Points on a hilly landscape, in no order, each with its height.
A ball rolls from a point to the lowest of its 2 nearest points, and stops where none of them is lower. Distance is the straight distance between rows; heights are no part of it.
mivur: [ -8   5  -3  -9 -20 -15  -9   8  14  15 -14  14  -3  -3  11   6  37 -26
  -4  18  12  -4   6 -11  13 -24 -14]  height 594
Miti: [  1  46 -18  -9   8 -11  17   6  -9 -25  14 -22 -21 -26   0   0  10 -11
  32  -3 -12  18  -2  -3  -5 -15  14]  height 292
Pogad: [  7 -10 -35  10  19  10  -5  -7   9   3   8  17  20  -5  13  -3   8  11
  11  -3  13  10  -1  16 -11   4   1]  height 280
Kiz: [ -1 -37   6  -3  12  12 -14 -28  15  -7 -14  20  13  55 -22  -6 -11  39
 -16  -9  -5  -6  13 -17 -17  14  -7]  height 569
vosiz: [ -9 -23 -23   8  -3   5   4 -16   2  -3  22   9  23   7 -20 -12 -23  33
  14 -22 -14  20  15  40 -10   7  10]  height 244
beg: [ -7  13   6  -4   4 -13  10 -13 -20   6   2   5  -4   4 -25   5 -53   2
  19   7 -33  10   8  33  -6  -5  36]  height 138
mel: [-22   1 -25 -21  22  36   3  -5  -9  15  -4  35  16 -13  11  -1   3 -18
  12  -2  -4   3 -14  10 -20 -34   5]  height 378
puga: [ 21 -22 -26   7  24  16   3  17 -14   0 -24  -5  10  25   9 -12 -15  -7
 -12   4  11   9  -9  -2   0  19  -6]  height 315
kofu: [-17  10  29 -29   9  12 -11  -2  -5  26  -8  15 -18  -5  10  13 -21  -2
   0  21  -7 -26   0  -8 -18 -16  19]  height 554
libuf: [ 11  15  -1  35  -4 -22  41  12   8  -3  -7 -21  -3  19 -13  -9 -18 -25
  10  -3 -19  29  -9  -3  16  17  12]  height 633
noba: [ 11 -12  11  21 -17  -4  26   1  -8  -1  -2 -21  -6  13 -16  -2  -6  -4
 -14 -11   0  14  -9   1  26  21 -10]  height 100
Sezep: [ -9  36  31 -30 -13  -4 -24   5  16  11   0   4 -25  -6  10  10   9 -17
   6   9   0  -2   9   3 -26 -35   3]  height 472
Kanu: [ -9 -18 -17  13 -17   6  -1 -16  -6   2  30  -9   7   6   0   8  -8  14
   2 -20   0  13   5  27  -2  20   0]  height 228
Nesi: [ -8   5 -21  12 -10   0  -1   8 -38 -14  25 -22   1 -38   1   3   2   7
   4 -11  -6   5   1   2  11   2   9]  height 463
Zoz: [ 12  26  -6  20   1  -5  33  31  13  13 -10 -16  -3   3  -5 -12   1 -17
  14   1  -5  18 -17  -5  15  -3   6]  height 653
liso: [ -3  24  31   6 -42 -34  -1  11   4   0  10 -18 -21 -21 -18   0  21  -8
   2  -2  -7  -8  17  12  13 -13 -10]  height 304
bobu: [-13 -16 -25   0  24  -1  -6  -5  18  -7 -12  26  33 -22  29  -3  36  -9
  -9   2  12   5 -12 -35  16 -13 -14]  height 488
Likik: [ 18  -3  10  -2  -3  15   2   7 -15   5  11 -18  -6 -19  11   3   9   7
 -19   9  13 -18 -20 -10   9  -2  -7]  height 316
rog: [ 12 -29 -15   9 -21 -10  17  12 -14   1  -9 -10  10  19   1   1   8  -5
 -18  -3  17   2   1  -4  26  16 -23]  height 194
Nuveg: [  4  -1   7  26   3  -8  14   6   9   7 -11   7  15  20 -29 -16 -23  24
   6  -8 -16  16  -5  21  16   9   8]  height 700
Dima: [ -4  44   7   1  -6 -18   9   0 -13 -25  18 -19 -28  -8 -13   5 -13   0
  23   1 -24  10   5   8 -14  -7  22]  height 234
big: [  6 -32   9   5  -8   2   5 -10  -3   1 -23  14  -5  47   0  -4   1   4
 -28   7  12 -17  -1  -6   2  17 -24]  height 400
rora: [-17 -14  23  11 -20  -9   9  -2 -11  11 -11  11   9  35 -41 -12 -24  17
  -6  -9 -26  12   6  23   9   3   0]  height 714
rati: [  8  33 -17  36   3  -9  33  20   7 -24   7 -24  -6  -4   6 -20  -5 -26
  -2  -7 -14  38  -2   0  -3  19  18]  height 614
Tiseg: [ 11   3  -5  -2  37   4 -14  -6   3  -1 -19   2   5 -17  14  15 -13  -2
  11  25   7 -17 -20 -27   4   6  12]  height 556
Beme: [ 12   8 -17  26  15   2  23  25   8  11 -12   3  19  14 -12 -25 -10   2
  11  -5  -2  21  -5  19  -1   1  10]  height 679
tuvi: [ 28  29   2   7  28   8   6   4   2  -2   3  -9  -7 -14   2  -5 -10  12
   6  11   1   7 -16  13  -9  -6  22]  height 570
nin: [-12  33   5 -26  -2  -4 -12   4  13   3  -2  22  -8   2  11   0  30 -15
   8  17  -8  16  -7   4 -22 -45   5]  height 504
doneg: [-28 -13 -10 -17  21  20  -7  -3   8  18  -8  37  18  -2  26  -3   9  -7
  -1   3   1  -4  -8 -16 -20 -12   8]  height 452
Fen: [-28  21  -1 -33  25  23  -2 -13   6   3  19  31  10 -19  20  12  10 -27
   8   6 -15   5 -17   0 -29 -53  14]  height 291
gike: [ 17 -36 -33   5  30  21   2  17  12  -3 -26   5  24  28  23 -19   4   3
 -15  -9  22   6   1 -24  -4  18 -14]  height 361
fipi: [ 16 -32 -22  14  -1  21   4   2 -34 -26  11 -24  16   7   9 -11 -12   7
 -20 -17  11  29  -1  16  -6  24   1]  height 215
gez: [-13   2 -14 -12   5  -9 -18  -9  -2  -4  -3  26  12 -24  19   7  38 -17
  -6  19   5   4  -9 -12   5 -34 -12]  height 555
Dilu: [ -6 -33   6   6 -11   0  -5  -2  37  16  -1   9  17  16  -8  -9   9  30
  -8  -8  12 -16  10  -7  11  10 -20]  height 532
nilo: [ 36 -39 -28   9  26  19  -5  19 -18 -25 -16 -18  23   6  13 -14  -8 -10
 -17 -21  16  24   4  10   0  33 -16]  height 263
Kad: [-16  42 -10 -39  -1  11 -22  -8  -1  -5  32 -13 -16 -32   3  16  26 -25
  29 -13  -7  16  13  13 -19 -26  -3]  height 264
zat: [ 14   7   5 -15 -19  -9   8   0  10  18 -15 -11 -20  22   4  14   4 -27
   9  19   9 -15   0 -10  -1   8  -3]  height 450
nar: [ -8   9  14  -3  -4  -2  -4   6  -8  19  22  14   1  -2 -15  -1 -14  27
  -4   5 -10   2   8  24  -4 -21  16]  height 166
kud: [  2  -2  13   0 -35 -27  -9  -3  21  14   0  11  -9   0   6  12  32 -12
 -15   6  19 -16  17   1   6   0 -23]  height 620
zem: [  9   8  14 -13 -16   2  10   7 -13   6   6 -18 -21 -28   4  10  18 -17
   0  13   8 -29  -4 -18  19 -13 -15]  height 365
nanu: [-21 -23 -14   1  32   9  -8   5   1 -10 -31  22  21  -6  34 -10   9   2
 -16 -11   3 -18  -9 -55  -7  16  -1]  height 460
deso: [  0 -23 -17   4 -14   1   2  17  -2  12 -15  15  10  20  14 -11  28   5
 -14  11  18   0   1  -5  13  -2 -19]  height 285
kopit: [  2  -6  22  -3 -20  12 -20 -15  22  24  29  -9  -8  12   6  21   2  -1
  -4  -5  14 -15   4  13 -14  20   0]  height 621
dedeg: [  7  -4  22  -5 -31 -29 -14  -1  34  26 -19   5  -7  18  -6  17   0 -27
  -5   5   9 -13  27   7   7   0 -20]  height 629
Moga: [ -1 -26  -2   2  11 -19 -19 -17   2 -11 -20  18   7  18 -20   4 -15  19
  -1   8  -2 -24  14 -10   9  11 -12]  height 593
Fas: [  8   9  12  12 -14   3   7  14 -19   3  23  -8 -13  -3  -3  -8   1  22
 -14   9   0  -3 -12  14  -1  -7   6]  height 251
kosol: [ -8  12  14  19 -24 -20   7  10  15  18  20  -9   2 -29 -16   1  13   7
   5  -5   4  -5   7  11  20 -12  -3]  height 376
logut: [ 17  -9  24  -7 -21   4   6  -3   3  12 -11   4 -20  30  10   8   5 -14
 -23  17  12 -29  -3   1  -1   8 -12]  height 427
liked: [ 17  29 -21 -10  -7 -13  20   9 -19 -28   8 -32 -18 -23  12   6  22 -21
   9   0  -2  14  -6 -16  17  -1  -4]  height 354
Sido: [-22 -33  12  -3 -14  -5 -30 -13  37  18  -4  21  15  19  13   6   2  13
 -11 -10  10 -21  23 -10 -13  16 -10]  height 572
lomu: [ -3  22 -18  18 -14 -17  24   5 -30 -35   9 -38 -22 -20   0   2  -3 -21
   2 -10 -16  15   4 -21  17  16   5]  height 401
pomul: [ -4  16  31 -25 -25  -7  -9   7  14   9  -8 -11 -25 -28   3  15  21 -38
   8  10   7 -36   9 -14   0 -25 -16]  height 409
buluf: [ 26  39 -18  22  19  10  21  22  -8 -20  16 -20  -8 -14  16 -17  -6  -6
   3  -8  -3  27 -12  15 -20  -1  17]  height 595
Ledob: [ 11 -11 -11  20 -13   3  18  -8 -22 -15  17 -20   9  22  -4   8  -9  -4
  -7 -22   4  29  -6   7  11  36   0]  height 169
bub: [-16  42  22 -14 -28 -19   0  20 -10 -13  18 -21 -37 -28 -11   0  15   1
  12  -6 -13   6  15   1   0 -14 -10]  height 242
noto: [-17  43  -8 -36  22  22  -3  -9   0  -6  34  13  -7 -29   4   8  20 -19
  23  -3  -8  20  -7  18 -25 -44   4]  height 203
Buv: [-12  56  18 -25 -13 -17   9  18 -10 -28   9 -27 -49  -7  -1 -12  10   1
  23  -8 -24   6  10   6 -18 -13  11]  height 170
Kul: [  1  -4   5  16  -3 -10   2   2  28  22   3   7  19 -13 -13 -13   7  35
   3   0   8  -3  -4   5  21   3  -5]  height 470
laga: [-22 -13  17 -12 -20   6 -41 -15  14  22  12  15   0  -1  16  16  -2   8
 -11  -4  11 -16  17   3 -25   5   0]  height 601
tazav: [ 15 -31 -14   6  14  11 -12   6 -26 -12   2 -25  11 -30   1   4  -3   9
  -6  -4  16 -11  -4 -11  32  18 -12]  height 526
maro: [ 14 -17   7  10  -2   3   0  15 -16   2 -26   8   2  26  -4 -21  -2  20
 -25  15   5  -5  -9   6  11  -6  -9]  height 360
dob: [  4 -23 -19   8   6   8  -8 -16  25  -4  20  11  27  19  -1 -16  -6  41
   4 -12   9  11  10  23 -21  12  -1]  height 165
sura: [-16  -3   9 -22  28  12 -17 -12  -6  10 -13  19  -1 -25  16  13  -9  -7
   6  23   2 -30 -15 -32  -9 -12  15]  height 520
vupu: [ 10  33  45 -34 -30 -10 -12  10  18  -1  -8 -17 -46  -6  -3   3  18 -28
  10  -1   2 -12  24   5 -11 -23 -16]  height 442
Supat: [  9 -31   7   5   5  -4 -11 -31   4 -18  -7   5  16  38 -27  -1 -12  33
  -9 -11   1   4   0   7   5  21 -13]  height 578
Leg: [-18 -15 -13  -4  34  23 -21  -7   5  -2  -7  26  21  -3  23  -9   1  21
  -6  -6   7 -16  -8 -26 -25   8  13]  height 508
Goka: [-16  25   2  21  -3 -13  15  -9 -15 -18  20  -4 -11 -10 -22  -3 -36  -4
  10  -6 -33  19  12  19 -11   1  29]  height 198
Golun: [ 11 -16 -28   8   9  23   2   9 -17 -10  18 -26  16 -36  13  -4   6   4
  -3 -11  13  15  -8  -1  15   4   1]  height 498
siz: [-13  14   5  18 -20 -16  11   1 -42 -24  24 -19 -19 -17 -14   2 -10  -2
 -11  -5 -23   1   8  -1  14   3   8]  height 431
tove: [ 13 -16  -7   4  26   0 -11   8 -30 -17 -19 -16   5 -24  -9  -2 -23   2
  -1  10  -1 -13  -9  -1  22   1   1]  height 550
Dez: [ -7   3  -8 -19  -1   3 -13 -15  18  17  -8  10  -7   5  16  29   1 -31
  20  13   8 -10   3  -9  -9   1  13]  height 479
kamu: [ 10  11 -12 -11   1  11   3 -14  15  15  17 -17  -7   5   6  29  -4 -18
  26   1   3  -8  -5   5 -10  21  11]  height 505
bur: [ 13  -9  11  -2  17  -6  -3  -3  -2   2 -19  -8  -5 -15  -8   7 -20   0
   5  26   4 -37 -11 -15  19   5  -2]  height 573
Vopaf: [ 11 -14  39  17  -8   2  18 -25 -13  -4  -2  -4  -2  26 -32   0 -16   9
 -15 -13  -8  -6 -18   8  19  20  -9]  height 176
laton: [  3  22 -11 -12  13   4  -4   0   5   6  -3  20  -7  -7   6   3   1   1
  11  21  -1   0 -10   9 -14 -23  17]  height 540
sil: [  6 -39 -16  11  35  11 -15   4   8 -18 -34  16  20  23  24 -18   3  21
 -23  -5  10 -12   7 -48 -12  21 -11]  height 402
tanu: [ -4  13  38 -22   1  -4  -3  -4  -8  16   8   7 -10   0 -26  17 -42  20
   9  14 -19  -5   7  27 -11 -14  33]  height 62
bati: [ -3 -29  36  31 -10   2  24 -27 -15 -28  -2  -8  11  19 -37 -12 -11  13
 -14 -33   0  23 -14   2  26  29 -10]  height 227
ros: [  0 -14  20   0 -14 -20 -13 -16  18  17 -19  11  -2  24 -28  14 -15   0
   7   4  -5 -15  17  10  15  10  -8]  height 611
lokob: [-17 -24  -2  -5  15  11 -16  -8  11   7 -23  30  13  31   9  -9  -8  34
 -12  -2  -8 -26   7 -24 -20   8   5]  height 548
lotoz: [ -7  -5 -38   0  17   3   5   4  20  12  -4  16  32 -16  11  -6  26  -9
  13  -3  15  14  -5  -2  10  -7 -12]  height 389

For each start below, name the point where the ball stops.
kopit -> noba
laga -> Buv
kud -> dob
dedeg -> noto
nanu -> noba
Zoz -> tanu
bur -> tanu
Dez -> noba
Sezep -> tanu
